Each scene shows the same named points in several views. A view is turned or mirrored, shifted and resized as a whole, has a little noise and may leave points out.

Scene 1
View 1
duzaz: -1; 5; -5; -3; 6; -7; 5; -15; -14; 5; -8; -8; 17; 14; -11; -9; 6; -6; 8; 10; 26; 6; 14; 8; 11; -2; -11; -6; -16; 19; 6; 5; 9; -13; -12; 9; -21; -11; -9; -6; -21; 16
rosu: -12; 4; 2; 3; -3; -2; -4; -18; -17; -2; -9; -3; 7; 3; 5; -12; 7; -11; 8; -6; 26; 11; 14; 8; 4; -8; -4; -5; -16; 19; 4; -2; 18; -21; -4; 10; -28; -1; -13; -21; -13; 19
gefel: -20; -2; 11; 8; -3; 1; -14; -19; -18; -4; -11; 0; -3; -3; 19; -18; 4; -17; 3; -19; 19; 19; 11; 5; -5; -10; 2; 0; -15; 15; 4; -7; 23; -23; 6; 7; -34; 8; -16; -28; -9; 17
Senu: -6; -10; -5; 7; -5; -14; -12; 19; -3; 21; -5; -11; 7; 7; 8; 1; 6; 14; -12; -2; 25; 23; 11; 2; 11; -2; -9; 6; 5; 11; 18; -10; -2; -4; -11; -5; 2; -13; -17; 4; -12; 5
poz: -20; -11; 4; 14; -15; -7; -22; 8; -9; 9; -7; -3; -7; -6; 25; -6; 6; 2; -9; -21; 24; 28; 9; 3; 1; -11; 0; 5; 1; 12; 12; -15; 10; -16; -1; -2; -12; 1; -23; -18; -2; 12
Taso: 7; 3; -14; -5; 7; -15; 9; 4; -7; 18; -6; -15; 27; 21; -20; 0; 7; 10; 1; 21; 28; 5; 15; 7; 21; 3; -18; -3; -7; 16; 15; 6; -6; -2; -21; 3; -2; -24; -8; 13; -26; 10
rone: -5; -4; -6; 3; -1; -13; -6; 9; -7; 17; -7; -11; 10; 10; 1; -2; 5; 9; -7; 3; 25; 19; 12; 4; 11; 0; -9; 4; -1; 13; 16; -4; 1; -7; -11; -2; -4; -13; -15; 2; -16; 8
vod: -9; 0; 3; 0; 12; -4; -2; -13; -15; 4; -11; -8; 12; 12; -3; -13; 3; -10; 3; 3; 20; 12; 13; 6; 4; -2; -5; 0; -15; 14; 9; 3; 13; -14; -1; 4; -24; -6; -9; -6; -23; 11
Ker: -5; 4; 5; -6; 24; -2; 6; -24; -20; 0; -11; -8; 18; 19; -12; -19; 2; -19; 9; 8; 17; 7; 14; 6; 4; 2; -7; -1; -23; 16; 7; 11; 17; -13; -1; 6; -33; -5; -6; -5; -31; 12
buzoz: -16; -4; 4; 8; -7; -4; -13; -7; -12; 4; -9; -3; 0; -1; 16; -10; 5; -6; -1; -14; 23; 20; 12; 5; 1; -9; -2; 2; -7; 14; 8; -8; 14; -18; -1; 4; -21; 1; -18; -20; -8; 14
Zisus: -8; 3; 4; -4; 16; -2; 2; -22; -18; 0; -11; -7; 12; 15; -6; -19; 3; -16; 8; 3; 18; 9; 14; 6; 3; -2; -5; -1; -21; 17; 6; 7; 17; -16; 0; 7; -31; -4; -7; -9; -25; 14
rer: -13; -2; 1; 6; -8; -6; -11; -4; -11; 6; -8; -3; 3; 1; 11; -7; 7; -3; -1; -9; 25; 18; 11; 6; 4; -9; -4; -1; -6; 16; 8; -7; 11; -17; -6; 5; -18; -4; -17; -16; -9; 14
nadi: -17; -2; 6; 6; -3; -2; -11; -15; -16; -1; -9; -2; 0; 1; 13; -14; 5; -12; 2; -13; 22; 17; 11; 6; 0; -9; -2; -1; -13; 16; 6; -6; 18; -21; 1; 6; -27; 3; -15; -23; -11; 16
mobip: -29; -11; 7; 20; -33; -4; -32; 2; -10; 2; -8; 5; -18; -22; 42; -6; 8; -1; -8; -36; 27; 31; 7; 5; -5; -20; 6; 2; 2; 14; 7; -25; 18; -25; 2; 3; -18; 9; -29; -37; 11; 19
ruku: -11; -4; 10; -1; 24; -1; -4; -16; -18; 4; -11; -8; 9; 17; 2; -22; 0; -18; 0; -1; 13; 17; 13; 4; -3; 1; -1; 6; -18; 10; 10; 6; 18; -13; 6; 0; -29; -1; -7; -4; -28; 6
ruv: 2; -4; -6; -2; 15; -14; -1; 10; -7; 21; -8; -15; 17; 20; -9; -3; 4; 8; -8; 13; 20; 16; 13; 3; 13; 5; -12; 6; -4; 11; 18; 2; -2; -1; -12; -4; -1; -19; -9; 15; -26; 2
Tiluv: -3; -4; 0; -2; 18; -9; -2; 1; -12; 13; -10; -12; 14; 19; -5; -10; 3; -1; -4; 8; 17; 16; 13; 4; 9; 5; -9; 5; -8; 12; 16; 3; 5; -5; -4; -3; -13; -12; -10; 9; -26; 4
View 2
ruv: -15; 9; -6; -7; 8; -4; 2; 0; 0; -2; -6; 18; -10; 16; -19; -12; 14; -6; 14; 3; 4; -2; 4; -9; -15; -5; 3; -9; -11; 7; -10; 3; 27; -4; -16; -3; 12; 3; 2; -10; -5; -6
Tiluv: -9; 3; -2; -10; 7; -3; 6; 1; 2; -2; -8; 9; -7; 24; -13; -10; 8; -4; 13; 5; 1; 0; 1; -12; -9; -4; 2; -10; -12; 5; -2; 8; 23; 0; -14; -3; 8; 7; 2; -4; -3; -6
poz: -22; -2; 16; -8; -1; -27; 17; 8; 12; 0; -2; 23; -13; 20; 6; 0; 9; -30; 11; 9; 14; 1; 14; 4; 12; 16; -17; -19; 2; 1; 0; -1; 17; 21; 6; -11; -16; 9; 13; 7; -11; -2
mobip: -22; -5; 27; -12; -3; -37; 27; 12; 20; -3; -2; 19; -11; 21; 24; 6; 2; -38; 6; 11; 17; 5; 15; 8; 28; 24; -30; -17; 3; -2; 10; -4; 14; 36; 14; -10; -30; 12; 16; 12; -15; 0
vod: -2; 1; 4; -14; 7; -6; 14; 2; 7; -6; -12; 0; -2; 26; -1; -8; -1; -3; 9; 6; -2; 2; 0; -14; 3; -4; -3; -8; -16; 3; 8; 8; 19; 11; -11; 0; 0; 10; 2; -2; -5; -4
rosu: -4; 2; 10; -16; 7; -13; 19; 2; 11; -10; -9; 0; 0; 21; 8; -6; -4; -5; 6; 4; 1; 4; 2; -11; 9; -1; -14; -1; -17; 2; 14; 1; 21; 18; -8; 6; -6; 7; 2; -4; -8; -1
duzaz: -4; 7; 0; -15; 10; -5; 12; -1; 5; -11; -8; 3; -1; 18; -4; -12; 0; 3; 9; 3; -1; 3; -1; -15; -4; -8; -5; 2; -20; 5; 6; 2; 25; 9; -15; 7; 6; 3; -3; -11; -6; -4
Ker: 7; 0; 0; -16; 8; 1; 13; -1; 4; -8; -15; -11; 3; 31; -2; -8; -7; 9; 8; 5; -8; 5; -4; -20; 0; -9; 2; -5; -23; 3; 15; 12; 19; 8; -17; 3; 3; 12; -2; -2; -2; -5
Taso: -13; 15; -8; -12; 11; -3; 3; -2; 1; -10; -3; 15; -7; 8; -17; -18; 11; 1; 11; -1; 3; -2; 2; -13; -17; -12; -3; 4; -20; 7; -7; -4; 32; -3; -20; 8; 17; -4; -3; -20; -6; -4
Senu: -24; 8; 2; -7; 5; -17; 6; 4; 6; -1; -1; 29; -15; 11; -10; -8; 16; -20; 13; 6; 12; -2; 12; 0; -6; 5; -8; -11; -4; 5; -12; -2; 25; 5; -6; -6; 2; 3; 6; -6; -9; -4
buzoz: -10; -1; 12; -13; 4; -20; 19; 5; 12; -5; -8; 8; -6; 23; 8; -2; 0; -17; 8; 7; 6; 3; 6; -5; 12; 8; -14; -11; -7; 1; 9; 2; 18; 21; -1; -5; -12; 11; 7; 3; -9; -3
gefel: -1; -7; 16; -16; 2; -18; 25; 6; 13; -5; -12; -4; -2; 32; 17; 1; -8; -13; 6; 10; 1; 6; 4; -8; 21; 9; -15; -12; -11; 0; 19; 7; 14; 26; 0; -4; -18; 16; 7; 9; -8; -3
nadi: -5; -3; 14; -14; 4; -16; 21; 5; 13; -7; -10; 1; -3; 26; 12; -2; -5; -12; 6; 8; 2; 5; 4; -7; 15; 6; -14; -8; -12; 0; 14; 4; 17; 23; -3; -2; -13; 11; 6; 4; -8; -2
rer: -12; 2; 10; -13; 4; -18; 17; 4; 10; -7; -6; 10; -5; 20; 6; -5; 2; -15; 8; 6; 7; 3; 7; -4; 8; 5; -14; -7; -10; 2; 7; 0; 20; 18; -3; -2; -8; 7; 6; -1; -10; -3
View 3
Taso: -16; -6; -11; -26; -2; -21; 21; 2; -18; 0; -33; -4; -12; -14; 19; 3; -3; -6; 6; 3; -9; -7; -10; -5; -4; 4; 24; 19; -10; -17; -11; 17; 10; -9; 31; -4; 24; -20; -3; 0; 3; 1
Ker: -24; 3; -8; -13; 5; -1; 20; -10; -16; -16; -9; 6; -4; -12; 2; -4; -3; 17; -9; -8; 5; 2; -8; -10; -3; -14; 13; 0; 12; 6; -11; 7; 12; 8; 23; -21; 7; -15; -8; 2; 16; -13
ruku: -19; 2; 1; -4; 3; 7; 18; 0; -5; -22; -4; 6; 1; -11; 2; -2; -6; 9; -13; 2; 11; 3; -6; -10; -8; -9; 6; 9; 15; 7; -9; 5; 12; 6; 16; -24; 3; -6; -6; -5; 11; -13
nadi: -21; -3; 0; -6; -1; 7; 16; -7; 6; -18; -1; 20; -9; 8; -3; 9; -2; -3; -14; 11; -1; 13; -16; -4; -17; -18; 3; -2; 9; 9; -13; 6; 17; -3; 1; -7; -5; 2; -4; -7; 11; -6
mobip: -19; -13; 11; 2; -8; 16; 10; 0; 32; -21; 8; 33; -13; 28; -5; 24; 0; -31; -19; 33; -5; 24; -25; 3; -34; -18; -7; 2; 4; 8; -13; 7; 20; -18; -22; 8; -19; 23; 0; -21; 0; 3
rer: -20; -6; 0; -10; -2; 1; 16; -2; 6; -14; -9; 17; -10; 7; 4; 12; -1; -12; -9; 15; -5; 10; -16; -2; -18; -10; 6; 6; 2; 1; -13; 10; 16; -9; 4; -2; 0; 2; -3; -9; 6; -1
duzaz: -22; -3; -11; -19; 0; -8; 19; -10; -13; -9; -17; 8; -12; -5; 6; 4; 0; 5; -3; 0; -6; 3; -13; -5; -7; -12; 16; 1; 1; -2; -12; 11; 13; -1; 20; -8; 10; -15; -5; 1; 12; -5
Zisus: -22; 1; -6; -11; 4; 2; 18; -9; -12; -17; -8; 10; -6; -7; 1; -1; -2; 13; -10; -3; 3; 5; -10; -9; -7; -16; 11; -1; 12; 7; -12; 7; 13; 5; 18; -17; 4; -11; -7; -1; 15; -11
Tiluv: -16; -3; -2; -12; -1; -4; 18; 7; -7; -14; -18; -1; -3; -15; 12; 1; -6; -3; -4; 5; 4; -2; -7; -8; -8; 2; 13; 21; 3; -7; -9; 12; 11; -3; 23; -17; 13; -9; -3; -6; 3; -6
rone: -15; -8; -1; -13; -4; -8; 16; 7; 0; -9; -20; 4; -8; -5; 15; 8; -4; -17; -1; 15; -4; 0; -11; -3; -14; 3; 13; 22; -6; -11; -9; 13; 12; -11; 14; -5; 12; -4; -1; -10; -2; 1
rosu: -23; -5; -7; -14; 0; -1; 18; -12; -4; -11; -9; 16; -12; 5; 1; 7; 1; 1; -9; 4; -5; 9; -15; -4; -13; -17; 10; -4; 4; 5; -13; 9; 16; -3; 9; -5; 0; -6; -6; -2; 13; -5
ruv: -14; -4; -3; -17; -2; -14; 19; 11; -11; -7; -27; -7; -5; -19; 19; 2; -6; -11; 4; 8; 0; -7; -7; -6; -6; 10; 19; 28; -5; -16; -9; 17; 9; -8; 29; -12; 23; -14; -2; -5; -1; -1
View 4
rone: -1; -3; -14; 15; 0; 5; -3; 4; -3; -1; 3; 7; -5; 8; 0; 2; -1; -16; 13; -6; -2; -4; 2; 5; 4; -5; 2; -3; 20; -2; 15; -2; 3; 2; -3; -6; -8; -5; -5; -12; -12; 1
mobip: 4; 0; -9; -21; -4; 6; -8; -23; 5; -18; 1; 15; 8; 18; 13; 6; 13; 1; 2; 10; 5; 9; 1; 3; -4; 5; -7; 5; 2; -17; 15; -6; 10; -31; -9; -19; 19; -10; -4; -22; -6; -19
Tiluv: -5; -4; -12; 16; -4; -3; 0; 10; -9; -6; 2; -2; -5; 6; -2; -6; 2; -15; 10; -10; -6; -1; 3; 3; 8; -7; -4; -7; 22; 0; 15; 0; 10; 10; -3; -2; -13; 0; -7; -2; -11; 5
Zisus: -7; -15; -13; 14; -9; -14; 0; 8; -17; -19; -3; -2; -5; 13; 5; -12; 7; -9; 13; -9; -14; 11; 6; 0; 7; -10; -12; 1; 14; 4; 7; -3; 20; -1; -2; -1; -13; 3; -9; 15; -4; 0
ruku: -7; -6; -9; 6; -11; -12; 1; 6; -13; -19; -1; -8; -1; 11; 1; -13; 9; -9; 4; -9; -8; 8; 4; 1; 8; -6; -15; -7; 17; -2; 13; -1; 19; 3; -4; -2; -8; 3; -9; 6; -6; 2
rosu: -3; -14; -14; 9; -5; -5; -3; -1; -11; -16; -2; 6; -4; 15; 8; -4; 6; -7; 15; -4; -10; 10; 6; 1; 4; -7; -7; 6; 10; 0; 7; -5; 14; -11; -3; -7; -7; -2; -8; 5; -4; -7
gefel: -3; -9; -9; -7; -10; -9; -3; -9; -9; -24; -3; 3; 3; 18; 9; -8; 13; -1; 4; 1; -6; 13; 5; 1; 2; -3; -14; 3; 6; -6; 10; -5; 19; -18; -6; -9; 5; -1; -8; 1; -3; -11
Taso: -3; -11; -18; 32; 2; 4; -2; 14; -10; 4; 2; 6; -13; 5; -2; 1; -7; -20; 24; -14; -10; -5; 5; 3; 7; -10; 6; 0; 23; 7; 12; -2; 2; 10; 0; -1; -23; -4; -5; -2; -11; 7
Senu: 0; 1; -13; 11; 1; 10; -4; 0; 1; 3; 4; 7; -3; 5; -1; 5; -2; -16; 11; -5; 1; -6; 0; 6; 3; -2; 5; -5; 21; -6; 18; -1; 0; 2; -5; -9; -5; -7; -3; -20; -14; 1
vod: -4; -9; -12; 11; -7; -7; -1; 5; -12; -14; -1; -1; -4; 12; 3; -8; 5; -10; 10; -8; -10; 7; 5; 1; 6; -7; -8; -1; 15; 0; 11; -3; 15; -1; -4; -3; -10; 1; -8; 4; -6; 0
duzaz: -4; -15; -16; 20; -4; -5; -2; 8; -13; -10; -1; 5; -8; 12; 5; -4; 1; -11; 20; -8; -13; 5; 6; 1; 6; -10; -3; 4; 15; 5; 7; -4; 11; -3; -1; -3; -15; -1; -7; 7; -6; -1
poz: 1; 1; -9; -7; -3; 4; -5; -12; 2; -12; 2; 8; 3; 12; 5; 2; 7; -6; 4; 3; 3; 5; 1; 4; 1; 1; -5; -1; 11; -11; 16; -3; 8; -14; -7; -12; 8; -7; -5; -19; -10; -10
ruv: -3; -3; -14; 21; -1; 3; -2; 10; -6; 2; 4; 1; -7; 3; -5; -1; -2; -20; 13; -12; -4; -6; 2; 5; 7; -7; 2; -8; 25; 1; 17; 0; 4; 13; -2; -3; -17; -3; -5; -9; -13; 8
buzoz: -1; -6; -11; -1; -5; -2; -4; -6; -5; -15; -1; 6; 1; 14; 7; -3; 9; -6; 8; 0; -3; 7; 4; 3; 2; -2; -7; 1; 11; -7; 12; -4; 13; -13; -6; -9; 2; -3; -7; -7; -7; -8
Ker: -8; -14; -12; 15; -10; -14; 1; 10; -18; -18; -3; -6; -6; 12; 2; -14; 7; -10; 12; -10; -14; 10; 7; 0; 9; -10; -12; -1; 16; 4; 8; -2; 20; 3; -3; 0; -16; 4; -10; 16; -5; 2
rer: -1; -7; -12; 3; -3; 1; -3; -5; -5; -12; 0; 8; -1; 13; 6; 0; 5; -8; 11; -2; -4; 6; 3; 3; 3; -3; -4; 3; 11; -4; 11; -4; 10; -12; -5; -9; -1; -5; -6; -8; -7; -7
View 5
Ker: -5; 33; 8; 22; -9; 9; 25; 7; -5; 22; 19; -1; -9; 4; -2; -11; -7; 15; -29; -9; 4; 2; 26; 2; 19; 19; 16; 16; 13; -9; -1; 14; -6; 10; -11; -9; 17; 21; 7; 1; 0; 5
nadi: 6; 5; -18; 8; 0; 18; 41; 14; -9; 8; -13; 12; -13; 11; 8; -4; -8; 8; -14; 4; 3; -6; 6; -20; 14; 11; 18; 8; 18; -2; 0; 6; 7; 10; -4; -4; 6; 16; 1; -6; 5; 10
ruku: -10; 28; 8; 21; -3; 11; 25; 9; -12; 20; 14; -1; -13; 6; 4; -10; -8; 15; -16; -2; 1; 0; 13; 1; 11; 16; 13; 5; 15; -5; 3; 10; -3; 11; -24; -7; 15; 20; 10; 4; 10; 1
rosu: 6; 14; -13; 10; -5; 17; 41; 13; 0; 6; -2; 6; -11; 4; -3; -7; -5; 13; -21; -2; 5; -4; 18; -15; 20; 12; 18; 17; 18; -5; 1; 6; 2; 5; 5; -5; 7; 16; -3; -8; 3; 11
Senu: -2; 14; -9; 6; 3; 26; 50; 28; -7; -18; 11; -6; -26; -7; -15; -15; -2; 23; 21; 4; 5; -2; 3; -1; 6; 3; -1; -3; 27; -11; 21; -21; 5; -7; -7; 2; -5; 13; -11; -7; 36; -4
duzaz: 3; 27; -3; 15; -9; 16; 37; 14; 3; 5; 17; -5; -12; -3; -13; -13; -2; 19; -21; -9; 7; 0; 27; -3; 22; 15; 12; 19; 17; -12; 4; 5; -3; 2; 6; -5; 9; 18; -5; -7; 7; 5
buzoz: 4; 5; -18; 5; 2; 22; 46; 19; -8; -2; -10; 9; -18; 5; 2; -6; -6; 12; -2; 6; 3; -6; 3; -17; 10; 7; 12; 4; 21; -3; 7; -5; 8; 4; -4; -1; 2; 13; -3; -6; 15; 6
rone: -2; 19; -6; 8; 0; 24; 45; 25; -4; -12; 15; -6; -22; -6; -16; -15; -3; 22; 9; 1; 5; -1; 9; 0; 9; 6; 3; 3; 25; -11; 17; -13; 0; -4; -5; -1; -1; 15; -8; -5; 29; -2
Zisus: -2; 26; 1; 18; -6; 12; 28; 8; -5; 19; 10; 1; -9; 5; 0; -9; -7; 12; -27; -4; 4; 0; 21; -6; 19; 17; 16; 14; 14; -7; -2; 13; -2; 10; -8; -8; 15; 20; 6; -1; 2; 6
rer: 6; 7; -17; 6; 2; 23; 46; 19; -6; -3; -8; 7; -16; 5; -3; -8; -5; 12; -4; 3; 3; -6; 8; -16; 13; 8; 12; 6; 21; -5; 6; -3; 7; 3; 1; -2; 1; 14; -5; -7; 13; 8
gefel: 5; 1; -20; 9; 3; 17; 39; 11; -11; 14; -22; 18; -11; 16; 17; 0; -10; 3; -18; 9; 0; -8; 3; -25; 12; 12; 22; 7; 17; 3; -5; 9; 9; 14; -7; -5; 7; 16; 6; -5; 0; 14
ruv: -9; 32; 7; 15; -4; 20; 37; 22; -5; -8; 32; -15; -23; -10; -21; -19; -3; 28; 11; -5; 5; 3; 16; 12; 9; 8; -1; 2; 22; -14; 20; -13; -3; -6; -13; -2; 3; 17; -5; -1; 32; -9
poz: 5; -6; -25; 1; 8; 27; 51; 23; -13; -9; -22; 13; -23; 9; 7; -5; -7; 10; 13; 14; 2; -8; -8; -23; 5; 2; 10; -5; 25; 0; 9; -10; 12; 3; -8; 2; -5; 12; -4; -6; 23; 7
vod: -2; 22; -1; 16; -4; 15; 33; 13; -5; 9; 10; 0; -13; 4; -3; -11; -6; 15; -14; -3; 4; -1; 17; -4; 14; 14; 12; 11; 16; -7; 4; 5; -1; 7; -10; -6; 11; 19; 1; -2; 10; 4
mobip: 14; -26; -44; -8; 14; 29; 60; 24; -14; -11; -50; 27; -20; 17; 18; 3; -8; 2; 9; 21; 1; -16; -17; -43; 4; 0; 16; -3; 27; 5; 3; -9; 21; 6; 1; 4; -9; 8; -5; -11; 16; 16
Tiluv: -8; 29; 7; 16; -3; 17; 34; 16; -7; 2; 24; -8; -19; -3; -11; -16; -5; 21; 0; -3; 4; 1; 15; 6; 10; 12; 4; 3; 20; -11; 13; -5; -3; 0; -16; -4; 7; 18; 0; 1; 24; -4

In a view up to two points have been moved. Name them for each view, in the order of its rows, or write -.
view 1 => rosu
view 2 => poz, duzaz
view 3 => ruv
view 4 => Zisus
view 5 => ruku, buzoz
